A landscape with many valleys, sampled at points; each row gives a point and its height.
A ball rolls from a point to the lowest of its 2 nearest points, and stops where none of them is lower. Distance is the straight distance between rows; heights are no part of it.
<143> height 56.7: [ 99 182 104  87 116 145 134 158  74 156 158 173 106  77 128  84 165  59
 211 123 145 147 120  80  92 128 129 101  58  60 126 105 114 145  83 143
 119 110 137  94 167 172 150 165 133  96  92  84 151 119 177 149 158 128
 113  61 118 155 120 124  97 168 150 146 134 122 136  98 111  92 148 134
 185  63 135 104]
<519> height 61.7: [110 112  63 100  77  99 191 128  64  84 144 130 148 186 149 142 102 145
 155 136 122 164 192  91 134  76  95 146  75 134 131 158 142 103 155 124
 115 121  93 157 157 105 126  70 173 164 119  99 155 117 159 119 197 130
 142 124 141 137 124 128 132 165 136 166 111 126 130 153  59 161  89 110
 152  85  85 120]
<959> height 60.9: [145 117  90  83  86 118 178 121  49 123 176 108 164 186 160 136  97 155
 168 138 147 170 154 102 124  86  86 134  60 107 132 159 144  90 127 111
 118 103 125 181 135  94 155  78 159 144 129 127 134 137 142 122 186 118
 147 107 119 129 107 122 132 154 128 123 126 133 159 151  77 168  86 111
 162  91 110 108]
<967> height 58.7: [157  99 134 160 116  94 110  93 126  56 115  70 157 161 144 163  94 194
  61 103 106 152 168 131 117 123 143 207 133 144 156 129 121 109 152 117
 178 141 127 171  63  86  96  86 127 170 162 203 101 141 131 149 117 128
 184 186  81 101 139 119 143 117 133  97 103 133 145 162 122 156 100 163
 131 149 116 122]
<613> height 47.7: [138 142 184 204 103 138  86 170 168 107 131 146 153 117 108 113 129 102
 118  93  77 134 148 115  75 157 126 142 151 123 186  84  96 150 124 111
 119 157  97  80  59  67 107 130 150 152  94 209 101 107 103 136 108 140
 186 194 134 110 204  95 129  43 123 143 143 140  94 111 151 130 119 149
 103 132 156 136]
<278> height 28.0: [ 78 138  89 192 169 134 138 102 198 144  63 165  85  74  98 100 106  93
 103 130 158  92 121 136 147 127 151 148 159 178 103  77 137 166 143 157
 102 170 130  62 183 156  59 121 101 112 117  74 141  92 143 134 151 130
  72 133 193 129 144 141 149  90 108 207 116 126  75 132 135  79 164 118
 119 156 110 157]
<469> height 57.9: [ 86 172  99 102 135 148 124 155 108 182 132 178  90  46 126  71 166  41
 202 141 147 114 111 103 101 141 137  95  84  71 117  89 119 162  91 150
 118 105 153  72 170 189 133 175 116  76  89  60 145 121 167 146 134 132
  86  65 134 153 118 131  96 167 132 161 150 119 123  92 127  69 156 132
 171  84 136 120]
<485> height 48.7: [104 149 121 111 205 144 124 107 181 158  74  91  82  85 132 112 135 122
  95 148 235  71  33 154 179 132 182 126 145 134  54 120 140 149 129 113
 131 108 203 167 137 201  77 148  63  99 156 113 130 138 143 145  87 102
  90 102 143  97  90 163 109 127 137  96 134 105 148 132 118 109 164 134
 118 152 125 135]
<727> height 50.0: [158 105 151  99 156 168 121 138 138 200 150  99 138 127 122 149 100 185
  99 169 173  68  73 196 177 125 113  84 169 130 115 141 169 109 119 123
 130 114 185 168 109 132 190  94 122  92 165  96 120 153  78 102 101 105
 109 111 157 113  92 118 128 108  91  72 132 133 136 134 147 120 117 114
  94 165 137 144]
<827> height 68.0: [161 165 138  91 119 114 101 107  69  92 160  94 145 119 139 134 133 120
 178  86 127 203 122  71 101 132 154 159  74  76 120 161 102 119  96  94
 152  98 131 176 128 135 132 167  96 141 139 178 131 149 181 165 143 127
 194 112  53 119 101 143 112 164 177  99 120 142 175 111  91 177 123 166
 178  82 140  94]
<301> height 28.4: [128 126 125 126 160 144  93 130 182 169 117 170  97  65 109 120 159  80
 165 152 105  95 115 176 123 170 138  83 165 137 129 130 128 143 129 137
 123 107 126  60 183 166 148 195 107 111 105  86 131 131  95  99  76 141
  77 111 153 151 129 145 114 179 113 135 149 123  96  91 186 102 168 114
 107 146 135 128]
<732> height 58.0: [145 140 118 100 117 140 153 133  62 156 170 101 139 161 151 119  97 147
 163 128 188 151 129  97 131  91 103 133  61  94 104 132 142 106  89 118
 120 116 169 189 103 102 137  93 131 104 138 139 120 129 139 144 180 114
 151 100 125 115 102 116 121 109 131  98 135 136 155 149  79 149  87 124
 169  89 137 116]
<719> height 56.9: [157  84 132 130 137  99 129  94 116  77 125  76 148 173 141 163  98 203
  80 121 127 143 144 144 133 116 134 172 133 136 132 144 133 101 150 122
 166 122 138 181 103 106 108  95 123 165 171 173 106 155 125 140 117 125
 155 150  87 110 115 139 137 141 137  96 106 122 163 163 119 156 107 139
 128 150 110 119]
<36> height 51.4: [105 165 109 108 152 166 159 157 108 210 128 116 102 100 139  94 124 103
 136 169 237  75  66 137 173 110 126  99  97 103  68  92 159 136  92 124
 101 113 211 161 125 172 130 113 102  58 137  67 138 124 139 143 150 111
  89  74 176 112  92 115 110 106 105 111 156 123 140 147  86  96 124 114
 143 113 133 144]
<671> height 59.8: [169 106 175 113 106 130 110 170 122 170 180 137 164 152 130 154 139 149
 133 151  91 106 108 181 134 132  81  81 165 124 167 169 125  83  97 112
 132 102 104 132  88  83 221 127 154 112 125 134 118 148  58  83  68 137
 126 138 130 149 119 103 134 130 101 104 154 152 160 103 190 130 125 105
 105 144 158 141]
<395> height 72.4: [164 122 188 158 138 107  78 107 149  68 125  96 152 130 123 161 129 166
  90  91  70 138 135 145  99 151 160 170 160 131 154 124 104 122 135 111
 165 134  99 131  79 103 124 157  96 166 149 213 105 145 120 140  82 135
 174 178  64 109 150 137 129 128 151 104 119 121 145 127 154 144 136 158
 113 162 145 122]
<974> height 36.5: [139 105 162 173 121 130 124 148 176 140 133 147 148 145 106 134 120 140
  93 137  96  87 131 172 118 135 108 108 171 166 164 104 119 125 136 143
 127 149 113  90  86  85 135 106 152 130 119 154 109 115  68  95 100 126
 124 164 164 123 162  97 151  79  93 132 140 137 102 134 181 101 120 113
  86 166 133 142]
<342> height 39.8: [103  72  90 146 127  77 160  85 147  62  81 128 132 160 139 161 115 175
  62 137 100 133 183 146 152 115 143 171 153 173 133 137 132 124 198 152
 160 148  94 140 149 146  74  82 148 164 151 128 140 133 150 124 145 116
 113 145 127 133 137 143 148 159 127 142  91 109 124 169 122 138 124 112
 115 157  77 134]
<5> height 60.0: [ 87 179 113 134 166 157 123 134 152 190 101 139  96  54 119  62 148  59
 146 137 192  81  59 122 144 132 160 115 109  90  79  82 122 179  93 147
 107 125 203 104 132 187  81 164  92  65 118  86 142 122 158 171 110 123
  90  86 163 103 119 137  94 111 119 151 158 117 127 112 115  68 140 144
 159 117 144 139]
<545> height 30.9: [154 128 187 164 112 139  90 180 157 153 159 148 144 123 113 122 141 110
 138 126  92 102 122 155  99 149 102 100 160 121 163 109  97 124 100 126
 115 128 111  84  80  74 160 130 144 111  99 160  99 123  66  97  82 138
 140 160 154 119 166  96 129  75 100 129 159 152 114 110 175 109 131 117
  96 142 160 143]
<801> height 49.8: [107 149 114 102 174 139 141 125 143 168 101  93  90 107 134 106 127 116
 114 157 235  91  68 143 181 117 163 121 121 124  57 116 155 133 121 121
 114 111 192 176 145 185  97 131  84  93 151  86 139 131 146 144 136 102
  89  88 156 115  86 151 108 123 133 105 140 112 150 149  90 111 147 113
 128 130 116 137]
<315> height 22.9: [125 128 104  67 138 123 153 133  93 157 140 137 106 121 126 132 148 118
 166 168 172 119 106 135 146 119 135 100 113 110  97 149 153 113 125 135
 122  83 129 144 197 184 156 149 111 115 136  66 149 144 147 106 152 111
  86  68 125 158  91 158 123 176 136 120 122 108 144 131 114 120 156  96
 126 116 115 127]
<542> height 55.9: [150 164 139  87 136 150 134 149  55 181 161  97 123 131 157 107 111 142
 164 140 207 137  85 105 133 102 113 116  58  56  91 128 140 102  68 110
 120  95 205 204  86 131 149 121 102  68 133 134 114 141 138 172 151 103
 149  76 112 110  93 101 103 119 131  65 146 135 175 137  84 135 101 130
 187  74 156 114]
<221> height 29.9: [100 121 112 102 164  98 128  97 142  94  89 127  82 110 117 129 150 108
 139 139 151 145 118 121 146 132 181 147 136 129  90 153 126 145 156 138
 138 103 107 129 207 196  92 173  84 128 138  96 156 142 175 130 128 125
 102  87  97 140 104 189 105 180 180 140  99  95 144 126 113 126 176 125
 115 127 105 117]
<531> height 21.6: [112 101 113 133 107  78 134  91 134  26  89 124 127 133 129 168 150 130
  98 115  58 185 198 100 123 133 154 176 142 167 142 165 110 141 203 133
 161 146  63 122 162 146  89 135 137 180 136 136 152 139 179 130 136 138
 142 142  74 141 139 149 127 191 163 142  94 119 130 138 124 171 139 137
 120 129  97 114]
<904> height 16.1: [140 109 102  39 127 132 174 146  66 172 153 115 121 144 149 149 130 151
 175 191 184 114 114 138 162 102 107  92  99 113 104 163 180  75 132 116
 117  73 133 180 186 157 186 106 132 112 151  63 140 151 137  92 164 104
  90  74 125 146  70 138 124 173 127 101 121 119 171 150  89 137 128  77
 128 106 103 127]
<695> height 32.0: [ 90 130  99 177 169 134 115 101 210 138  64 177  73  69  99  99 124  78
 124 136 121  99 132 154 130 153 151 126 174 168 118  95 131 165 147 151
 113 157 113  42 193 158  79 153  98 111 105  76 135 107 130 117 120 135
  68 130 175 144 150 147 143 131 114 189 127 122  68 111 164  85 173 120
 120 151 122 141]
<838> height 28.9: [ 81 120  89 132  78  88 147 109 115  29  85 139 119 137 129 155 142 101
 125 109  53 196 216  65 120 116 141 179 120 157 156 158 114 145 197 126
 129 172  50 118 160 134  90 122 174 177 123 116 161 113 195 131 164 146
 151 154  96 143 148 139 137 172 166 177  93 136 100 129  96 185 122 151
 140  93  91 115]
<452> height 23.8: [128 137 132 126 138 140  94 139 149 160 134 177 105  73 117 105 166  69
 194 131  90 121 134 139 104 168 126  81 135 114 143 128 107 142 112 139
 120 112 111  51 163 144 159 188 126 113  85  97 127 123 100 106  86 153
  94 116 143 155 136 132 109 169 116 143 160 140 109  92 177 103 160 115
 118 126 152 118]
<112> height 32.6: [116  97 109 116 166  95 140  91 155  93  87 116  97 131 128 142 140 141
  99 145 147 134 125 138 157 126 168 153 151 159  99 148 133 132 172 139
 140 110 112 139 191 180  89 142  89 135 152 105 137 141 159 120 130 119
  98 113 105 138  99 180 130 172 161 129  89 105 139 141 124 138 164 112
 102 151  95 124]
<681> height 39.4: [140 145 153 147 104 154 120 139 109 136 164 119 143 151 126 111 113 135
 130  93 132 139 125 110 107 122 111 139 104 106 125 105 117 139  86 137
 119 148 151 143  78  81 129 103 137 121 119 167 110 122 118 145 152 130
 164 143 137  95 152 100 126  64 119 122 139 140 112 138 119 135  99 144
 142 118 152 129]
<422> height 57.1: [102 138  95 141 116 133 161 119 114 132 133 135 130 151 126 116 107 124
 123 116 151 129 146 103 134  98 118 139 103 139 105 110 136 141 122 145
 106 154 137 123 146 120 101  94 138 122 124 108 141 104 143 133 186 132
 122 121 167 128 123 125 142  97 127 163 122 130 113 151  97 120 115 126
 134 114 105 135]
<616> height 45.1: [120 146 157 196  97 152 103 149 155 103 131 130 149 134 107 114 112 115
 101  82  93 146 152  96  86 138 118 157 136 131 170  83 106 153 130 121
 111 187 112 105  61  72  98 103 160 154 105 197 116  98 118 147 146 137
 187 189 141 106 192  90 138  33 120 143 129 144  77 132 130 137 102 158
 117 129 140 136]
<377> height 48.2: [107 155 144 165 141 139  87 104 162  97  98 140 108  86 112  96 132  84
 133  74 106 149 137  85  95 155 163 161 139 124 127 100  97 188 131 136
 125 170 132  85 128 144  73 172 119 144 126 160 127 110 158 154 125 150
 163 151 113 106 166 144 113 102 157 150 127 127 106 107 127 122 154 165
 123 121 147 123]
<850> height 47.2: [136  84 114 149  81  89 165 134 135  99 124 128 175 200 138 164 115 179
  72 133  78 115 183 151 136 112  94 129 154 158 179 140 123  99 158 138
 143 139  79 137  76  79 134  68 182 169 130 162 123 128  79 107 113 128
 128 161 143 132 166  93 157 123  92 128 126 124 129 154 138 133  93 111
 116 155 110 141]
<22> height 43.0: [129 154 144 158 131 144 110 109 129 115 127 103 130 135 121 105 106 130
 108  82 149 154 124  94 113 126 142 175 112 120 114  95 112 165 107 130
 122 163 159 142  82 107  72 108 122 135 131 170 116 107 148 165 154 136
 179 147 129  95 150 127 117  59 141 128 123 136 106 141 103 137 111 163
 140 123 134 124]
<910> height 69.7: [165 134 155  96 124 107 107 111  87  88 159 105 152 143 138 152 151 137
 157 100  94 177 135 112 103 143 145 140 110 100 136 172 107 113 110 102
 146  94 110 151 140 126 162 179 106 153 143 172 129 167 146 136 110 132
 163 123  56 136 112 141 126 181 166  95 129 132 174 111 128 164 139 135
 146 117 146 100]
<175> height 49.9: [102 157 155 182 139 156  81 136 167 128 104 153 115  75 106  70 131  71
 146  77  99 136 133  97  76 169 151 141 138 111 143  80  93 195 111 138
 112 173 137  62 119 131  84 169 126 130  98 155 122 101 138 156 118 154
 156 159 144 108 185 124 109  74 132 166 147 133  85 103 132  99 143 165
 127 113 154 129]
<911> height 33.2: [106 114 102 149 155 120 123 114 182 129  90 175  87  95 103 117 141  84
 138 149  97 116 149 149 126 147 136 104 164 165 127 126 129 145 156 146
 116 135  91  55 193 148 111 166 111 128 100  74 141 115 116 101 119 133
  63 125 158 160 142 145 136 170 120 170 127 119  76 109 172 103 167 108
 108 152 121 130]
<291> height 62.1: [166 120 170  97 132 146 101 146 116 177 173 134 144 117 130 143 148 146
 153 143 112 104  91 172 132 146 105  79 146 103 140 158 127 107  94 120
 127 103 140 136 119 129 208 158 122 102 134 123 118 158  89  98  80 123
 119 105 125 137 110 121 120 151 110  90 149 134 149 106 173 125 139 112
 116 140 158 132]
<968> height 5.4: [140 113 110  55 104 131 169 148  65 170 177 135 147 162 148 152 132 160
 171 168 145 112 126 147 147 110  90  79 102 116 128 168 162  75 122 123
 118  91 124 161 154 123 216 105 154 117 139  81 134 147 108  85 158 120
  97  86 138 157  93 116 135 162 111 111 135 129 159 143 127 135 120  81
 126 116 120 127]
<779> height 54.1: [173 105 176 153  84 101 112 152 136 102 149 129 172 175 134 160 140 149
 100 119  58 136 147 139 104 134 105 131 161 132 189 152 105  96 124 112
 143 120  69 117  63  65 166 125 160 171 116 195 110 133  80 111  82 145
 152 169  95 145 167  95 142 119 117 116 138 138 151 112 161 147 118 125
 106 146 156 136]
<428> height 28.5: [182 119 171 110 114 144 118 151  73 165 189  95 162 177 144 143  97 173
 138 124 138 137 106 137 119 116  89 129 113  84 138 153 138  80  64 109
 124 102 165 191  68  61 197  97 127 100 138 164  95 159  87 130 130 115
 163 128 106 106 114  89 129 100 109  81 148 149 157 134 133 153  81 118
 160 119 161 123]
<560> height 52.3: [ 90 157 122 177 123 165 121 149 144 140 124 169 112  90 108  76 135  68
 155  91 114 131 153  87  87 152 119 113 114 132 138  79 114 168  97 148
  96 168 131  56 134 114 106 136 141 115  83 108 132  93 129 140 147 150
 132 150 165 129 162 112 122  84 113 183 155 138  79 115 132  92 133 146
 138 110 140 127]
<364> height 31.8: [129 136 121 107 105 103 131 126 106  85 144 157 134 129 123 140 173  89
 173 117  70 177 171  96 104 140 128 109 114 124 151 173 106 119 144 126
 132 118  65  89 168 120 153 174 145 160 104 125 146 131 138 111 136 143
 118 118  91 172 137 137 121 187 156 142 125 125 134 110 141 144 152 112
 135 108 136 112]
<325> height 27.1: [108 132 104  76 162 113 129 118 124 129 114 133  79  94 127 119 163  93
 162 156 164 128 100 127 142 142 167 116 121 109  91 153 136 135 135 135
 135  77 115 130 217 207 127 184  85 112 137  78 155 143 162 122 122 110
  94  69  96 153  99 177 101 190 170 121 112  97 149 116 113 115 177 108
 126 113 115 117]
<80> height 23.4: [119 137 101 109  75 101 156 152  91 104 151 176 142 148 131 139 165  89
 180 129  70 167 179  90  99 125  94  90 106 143 159 162 112 105 136 126
 121 126  53  79 144 100 160 133 179 164  76 107 146 114 114  98 146 151
 107 123 126 183 140 116 137 173 135 165 137 132 118 108 143 139 134 110
 134 100 135 121]
<389> height 47.4: [118 107 107 138 143 139 151 120 173 165 121 147 116 122 113 136 121 142
  97 166 149  77 109 183 157 124 118  96 170 172 120 119 153 131 148 148
 120 136 134 100 159 141 133 110 120 115 135  78 131 120 102  96 128 115
  74 121 186 137 119 132 158 127  92 151 121 124  93 138 158 103 132  99
  97 170 105 152]
<782> height 42.0: [ 97 145 128 192  93 144 124 128 150  85 100 140 141 137 108 117 109 111
  98  83  83 161 173  77 102 133 126 166 130 159 168  80 111 171 153 128
 115 205 107 100  90  94  75 101 169 162 108 176 132  84 148 148 167 141
 172 191 144 113 177 102 143  49 124 170 116 148  70 131 109 143 107 168
 128 120 116 129]
<79> height 45.8: [114 139 133 137 134 120 113  93 129  82 109 105 118 127 126 118 128 117
 120  89 135 173 136  90 119 128 159 174 117 124 112 118 112 162 137 125
 136 151 138 136 127 144  76 140 119 150 143 157 134 122 168 156 146 143
 166 132 106 118 130 151 116 119 158 137 109 134 126 130 105 147 142 160
 133 119 119 120]
<379> height 55.1: [ 85 182  81  90 122 138 157 159  69 148 141 154  89  99 136  86 146  65
 188 136 191 137 122  74 120 105 128 111  48  74  97  97 135 134  90 125
 106 107 139 125 176 181 124 133 126  89 100  58 172  99 193 149 195 123
  99  60 129 157 104 126  92 154 161 169 125 113 141 119  70  91 139 128
 189  57 110 108]
<829> height 33.8: [ 79 130  84 156  74 109 152 113 119  46  82 146 126 138 127 138 127 106
 111  97  67 179 211  62 123 113 127 174 122 167 155 126 119 160 184 129
 113 197  70 110 145 123  80 102 188 178 110 119 165  89 182 139 180 148
 153 170 123 134 158 125 148 129 149 187 100 142  82 135  92 172 102 153
 138 102  97 127]
<625> height 59.4: [103 116  71 116 106 111 183 115  91 103 125 126 127 169 145 126  99 136
 134 141 159 153 162  98 147  75 119 153  90 134 102 135 145 122 148 136
 107 129 116 147 158 124 101  81 151 146 129  92 153 111 164 130 199 126
 126 115 146 128 111 138 130 135 143 168 107 128 132 162  62 141 104 123
 141  98  87 123]
<696> height 53.3: [175 101 125  91 168 128 145 121  87 156 130  61 126 167 161 142  83 200
 119 153 213 120  95 143 162 101 125 141 117 124  93 154 174  83 126 111
 134  94 194 226 107 117 133  83 106 112 171 138  98 154 107 142 129  99
 138 120  96 105  79 136 130 123 128  61 127 140 197 161  91 149  97 118
 136 129 134 126]
<111> height 28.2: [127 117 134 122 129  92 120  97 139  52 107 145 119 126 119 151 170 113
 139 111  51 174 173 110 107 150 155 136 145 148 139 166 100 135 170 128
 151 127  62  98 172 144 119 182 123 171 122 142 150 146 151 123 111 144
 131 133  72 156 138 153 120 195 169 132 106 115 134 111 148 151 165 122
 111 136 126 109]
<170> height 42.9: [162  85 170 138 152 114 109 109 168 103 125 102 149 152 124 175 125 195
  67 138  95  98 123 191 140 145 131 125 184 156 151 144 138  99 153 132
 163 116 112 147 110 123 150 133 120 148 169 164 106 151  93 107  64 122
 125 153  99 127 126 134 141 145 129  87 112 106 152 133 177 119 127 124
  96 182 124 129]
<289> height 48.6: [149 112 135 105 177 167 122 124 172 193 126 107 124 107 123 152 111 178
  91 181 184  68  53 209 190 136 136  87 185 154 101 139 176 116 144 120
 137 104 180 152 139 162 167 110 114  96 171  87 129 151  93  99  97 102
  95 104 166 116  90 143 130 127  96  79 115 117 120 129 149 117 128 122
  91 178 122 150]
<345> height 45.2: [168 100 172 117 177 124 101  98 147 129 127  86 137 133 128 164 118 196
  87 138 129 102  87 180 140 139 145 128 169 138 124 148 141 108 128 125
 164 105 144 167 128 132 149 146  89 130 181 159 104 160 104 120  65 116
 131 146  90 117  96 156 134 149 147  71 106 111 162 129 161 131 128 137
 103 176 134 127]
<454> height 15.4: [134 150 149 143 113 133  91 166 137 138 142 186 129  95 123  97 168  63
 196 105  65 149 152 107  77 167 120  92 124 107 166 119  96 139 110 126
 119 124  93  50 130 111 151 181 146 128  69 139 116 113 101 114  95 164
 131 140 132 153 161 112 109 136 126 145 171 146 119  82 164 117 156 125
 125 106 169 122]
<353> height 66.3: [152 174 150 123 101 130  87 121  93  85 164 105 152 116 134 130 130 105
 165  69  95 204 136  66  89 139 137 172  83  76 139 145  92 134  90  92
 139 123 121 157 104 107 132 169 114 154 128 193 128 128 171 171 136 138
 211 140  70 108 138 135 114 127 155 111 131 146 133  96 104 182 113 180
 177  86 154 104]
<237> height 54.8: [166  75 115  96 145 103 155 105  95 121 128  68 142 182 153 154  80 215
 100 149 180 132 127 148 153  95 114 156 122 137 116 153 159  89 145 121
 142  99 169 212 111  99 125  73 124 138 169 146 102 161 104 135 134 113
 143 131  89 107  93 141 137 139 125  82 115 134 177 170  92 156  91 114
 134 138 117 126]
<763> height 54.7: [ 94 149 107 165 130 158 145 133 139 152 124 161 113 116 110  91 118  99
 127 119 150 108 136 108 123 122 113 120 120 149 111  83 123 156 105 155
  88 173 140  80 145 122 103 109 136 109 105  95 141  92 134 135 170 136
 114 137 190 128 141 119 136  82 107 186 135 133  87 135 117  88 124 122
 129 130 125 143]
<534> height 31.9: [113 131  98 112  80 121 165 166 103 143 157 196 139 143 134 129 158  93
 181 151  85 130 173 110 113 123  82  69 111 156 159 147 116 102 123 133
 115 126  62  66 139  92 170 120 174 135  64  85 140 103  86  87 141 150
  91 129 165 184 127 101 145 158 107 179 147 137 118 105 168 120 133  99
 114 117 138 134]
<438> height 46.5: [164 117 170 100 199 141  94 111 152 156 120  76 120 111 129 154 115 192
  90 149 173  83  56 183 162 137 157 116 168 129  95 139 159 113 125 110
 151  97 182 181 120 160 140 143  73 109 182 141 108 156 105 133  59 112
 127 130 104 103  86 160 127 138 150  57 114 109 159 123 144 123 131 141
 101 169 139 127]
<151> height 53.4: [105 160  89  94 134 145 169 156  81 180 143 129 101 119 144  94 133  98
 164 150 220 111 103 106 152  94 122 108  62  97  80 104 150 124  96 130
 100 113 167 153 150 168 130 113 124  83 120  67 152 112 168 144 182 114
 104  70 157 134  91 118 105 122 130 138 135 119 142 148  71 101 124 106
 167  84 121 127]
<262> height 49.7: [126 100 104 113 167 139 145 121 183 180 109 128 110 106 118 153 124 152
  96 191 172  76  86 202 184 128 137  90 177 165  93 144 174 118 162 131
 132 100 142 129 188 179 146 124 109 123 151  60 146 140 112  87 120 110
  61 102 162 141  93 157 142 162 102 125 102 102 101 129 144 122 154 104
  88 168  98 147]
<167> height 18.1: [110 120 140 197 169 139 108 102 210 131  83 148 104  95  96 110 104 117
  77 115 119  83 108 163 128 144 159 150 180 176 130  71 125 163 151 151
 128 170 139  73 125 139  62 132 106 121 140 147 106 108 123 127 116 117
 111 161 177  96 167 136 146  60 113 150 114 122  84 139 166  79 156 139
  94 173 117 147]
<135> height 43.6: [112  81 107 159 104  92 164 111 149  81 100 136 153 181 138 158 110 176
  56 129  84 109 177 159 147 113 118 142 156 180 162 126 133 118 178 150
 150 157  90 131 107 110 100  69 169 170 142 147 127 128 106 117 133 113
 114 159 150 133 161 114 163 120 100 138 109 113 116 165 137 125 105 112
 113 163  95 144]
<15> height 63.0: [116 143 120 148  58 118 114 113 119  50 129 108 141 141 126 141 126 106
 124  80  76 206 182  58 105 129 124 188  96 133 165 133 104 145 159 106
 125 174  87 152  99 100 104 126 166 182 123 185 135  99 181 158 158 156
 204 178  89 119 157 126 138 112 151 142 113 151 100 111  93 202  90 176
 147  96 120 108]
<915> height 23.1: [ 80 148 116 202 169 147 115 103 192 131  74 148  92  86 102  80 101  93
  87  98 151  93 110 125 129 139 161 154 160 167 109  61 116 184 133 154
 116 180 154  72 136 144  45 126 108 111 122 126 122  91 152 153 136 130
 115 144 183 101 159 141 141  53 117 176 125 124  83 134 130  73 155 147
 122 149 122 148]
<784> height 51.7: [173 106 149  93 161 148 128 134  98 191 144  74 134 152 145 150  88 195
 107 158 198  91  80 172 169 113 115 109 140 120  97 147 174  94 112 117
 129 105 198 204  93 113 174  82 112  91 170 120 100 156  91 126 115 106
 127 110 128 105  82 120 131 105 109  56 134 139 158 151 111 133  98 118
 116 146 148 136]
<513> height 34.9: [155 128 151 124 121 159 130 143  93 173 168 107 149 160 134 122 103 161
 124 126 163 111 104 140 131 114  99 121 115 105 121 118 138 120  84 135
 119 130 176 162  74  78 156  89 129  91 134 146 101 135  90 131 137 117
 147 124 150  93 130  98 133  68 104  99 144 142 124 150 130 126  91 123
 138 132 153 133]
<802> height 36.2: [112  90  89 132 150  94 169  94 149  94  84 114 115 159 135 145 104 169
  76 154 160 123 140 144 167 104 143 162 148 171  96 133 150 124 177 142
 142 127 124 156 165 153  76  86 118 146 155 103 131 129 154 124 157 114
  99 123 138 128 108 161 143 143 133 148  98 110 135 171 103 135 134 105
 112 151  75 141]
<797> height 40.0: [142  97 161 156 143 125 115 114 178 123 119 130 140 148 113 149 119 164
  75 133  96  94 121 184 139 139 125 119 177 157 150 118 127 124 149 144
 145 135 113 115 101 112 133 122 133 138 144 158 107 129  86 103  92 117
 116 156 134 121 147 114 148 104 108 114 118 118 117 138 180 103 133 122
  87 180 120 135]
<141> height 20.1: [166 117 145  77 107 136 144 142  60 164 187 107 161 177 154 153 117 173
 156 147 134 133 117 137 135 107  82 105 106  99 138 172 148  73  96 116
 129  94 145 187 106  87 212  96 140 110 141 135 113 162  92 109 137 116
 132 106 118 133  98 105 137 135 109  90 144 137 174 138 128 149  97  99
 146 117 145 118]
<643> height 38.5: [ 69 143  92 185  92 138 142 118 139  71  80 153 126 134 114 115 108 105
  95  81  84 166 184  65 115 119 123 170 123 173 155  92 121 174 163 130
  95 218  96  93 117 115  67  94 178 160 103 130 154  72 175 148 185 152
 162 189 148 125 169 113 155  75 132 200 104 147  62 135  96 153 103 166
 141 109  98 138]
<693> height 51.0: [152  90 134 145  68  78 148 154 132  97 133 146 174 197 141 161 142 149
  97 133  49 134 178 132 117 127  86 116 157 153 190 155 106  92 147 123
 153 134  55 117  75  78 144 107 190 172 109 171 128 132  79 105  95 142
 136 161 123 154 168  94 154 136 111 134 135 128 142 117 152 145 114 115
 113 143 140 141]
<726> height 71.0: [176 124 174 116 141 100  94 111 119  82 150  92 155 143 134 168 144 166
 123  99  74 161 129 137  98 150 145 144 144 115 141 166 108 105 120 102
 160 104 100 141 120 118 155 177  92 159 151 190 118 168 133 136  79 138
 166 152  43 126 113 147 129 178 162  92 119 120 174 118 146 162 132 143
 132 144 150 109]
<636> height 24.9: [156 140 189 172 124 142  66 177 166 150 139 164 137  90 117 103 152  81
 169 105  75 117 129 143  86 175 121 107 148 107 164 101  88 140 101 121
 116 127 104  59  97  90 147 173 138 115  84 173  97 123  81 111  68 153
 146 165 143 121 177 107 114  95 112 131 171 150 112  94 174 109 144 129
 106 128 172 131]
<366> height 52.8: [116 163 123  84 149 165 140 157 103 210 145 128 113  77 137  91 151 103
 155 170 205  81  56 145 154 126 140  81  99  76  86 104 149 133  90 131
 122  94 207 141 128 191 157 149  98  58 130  69 138 147 139 143 119 112
  97  62 150 126  89 118  98 137 111  97 151 123 144 117 118  94 146 116
 145 109 140 137]
<119> height 60.8: [136 129 139 162  91 105 107 100 132  51 115  92 154 143 126 153 115 144
  89  83  76 180 177  95 106 128 140 201 125 141 159 125 110 139 156 111
 156 162 110 151  78  95  92 111 142 176 139 203 113 118 153 157 139 145
 200 181  84 103 155 124 137 107 142 118 116 141 123 131 117 178 104 173
 137 129 118 117]
<233> height 38.8: [123 106 103 135  94 113 158 161 143 148 137 182 140 147 128 140 145 122
 134 168  87  98 160 156 136 121  84  70 158 179 160 147 126 102 149 143
 115 128  72  74 135  97 165 110 162 131  89  84 131 107  69  81 114 138
  73 144 177 175 128 102 153 152  84 167 145 137 106 118 182 115 133  89
  88 154 121 148]
<679> height 43.7: [123  89 112 124 106 124 168 138 144 152 137 149 150 171 127 150 124 161
 103 163 115  91 141 174 152 113  87  92 155 166 144 144 148 104 149 148
 121 126 107 120 133 106 160  88 153 136 128  95 131 123  75  88 130 125
  85 130 174 146 126 110 156 133  85 145 132 124 112 143 163 111 116  90
  97 165 107 149]
<800> height 56.8: [179 112 193 139 105 118  99 161 124 129 168 116 172 166 131 152 134 162
 116 114  75 128 121 154 111 134  99 122 157 106 163 152 104  93  93 105
 138 107 101 142  67  64 193 135 143 139 128 184 102 152  74 113  80 131
 155 160 101 125 149 103 131 112 120 104 148 140 155 118 168 140 117 123
 118 148 162 133]
<372> height 59.1: [ 87 178 115 127 148 163 112 147 140 188 111 159  94  44 121  48 162  44
 178 129 157 108  84 104 112 143 149 110  97  66 103  77 115 186  87 153
 112 119 193  77 138 188  94 185 106  64  92  80 141 123 160 171 112 138
 102  90 151 118 132 129  88 131 122 159 163 120 123  96 126  65 140 154
 169  97 148 123]
<820> height 54.5: [137 162 138  89 135 150 131 145  71 183 164 115 119 113 145  98 142 120
 173 140 180 119  75 119 136 119 126 100  73  60  94 123 137 129  79 129
 125  95 193 166 108 158 153 154 106  77 133 116 124 150 140 160 133 108
 133  71 123 122 101 114 103 133 131  82 148 133 157 120 105 112 127 128
 166  89 151 120]
<77> height 64.7: [130 171 131 133  77 143  93 118 105  74 151 108 149 127 127 126 133  93
 149  65  85 204 155  51  89 139 128 181  84 100 153 132 102 147 121 105
 121 159 108 151 103 103 119 150 144 170 116 192 130 102 183 162 157 149
 211 154  84 114 157 128 126 106 151 131 124 150 110 100  95 196 101 185
 162  77 140 107]
<669> height 47.6: [135 128 144  89 204 147 109 109 165 162  95  88 101  89 130 141 133 158
 100 163 200  77  36 177 179 140 177 109 157 127  72 147 151 118 136 107
 151  89 186 177 149 197 120 156  68 106 176 117 123 161 122 134  67 100
 107 108 119 108  78 171 111 155 150  62 118 103 157 118 124 122 158 134
 106 156 126 132]

For each start below, name the point where the ball stops.
<15> -> <289>
<262> -> <80>
<726> -> <289>
<616> -> <531>
<671> -> <968>
<395> -> <289>
<669> -> <454>

Two balls start at each pair of points below. Name the first point that both come to, or write none.
<625>, <135> -> <968>
<79>, <342> -> <968>
<802>, <519> -> <968>
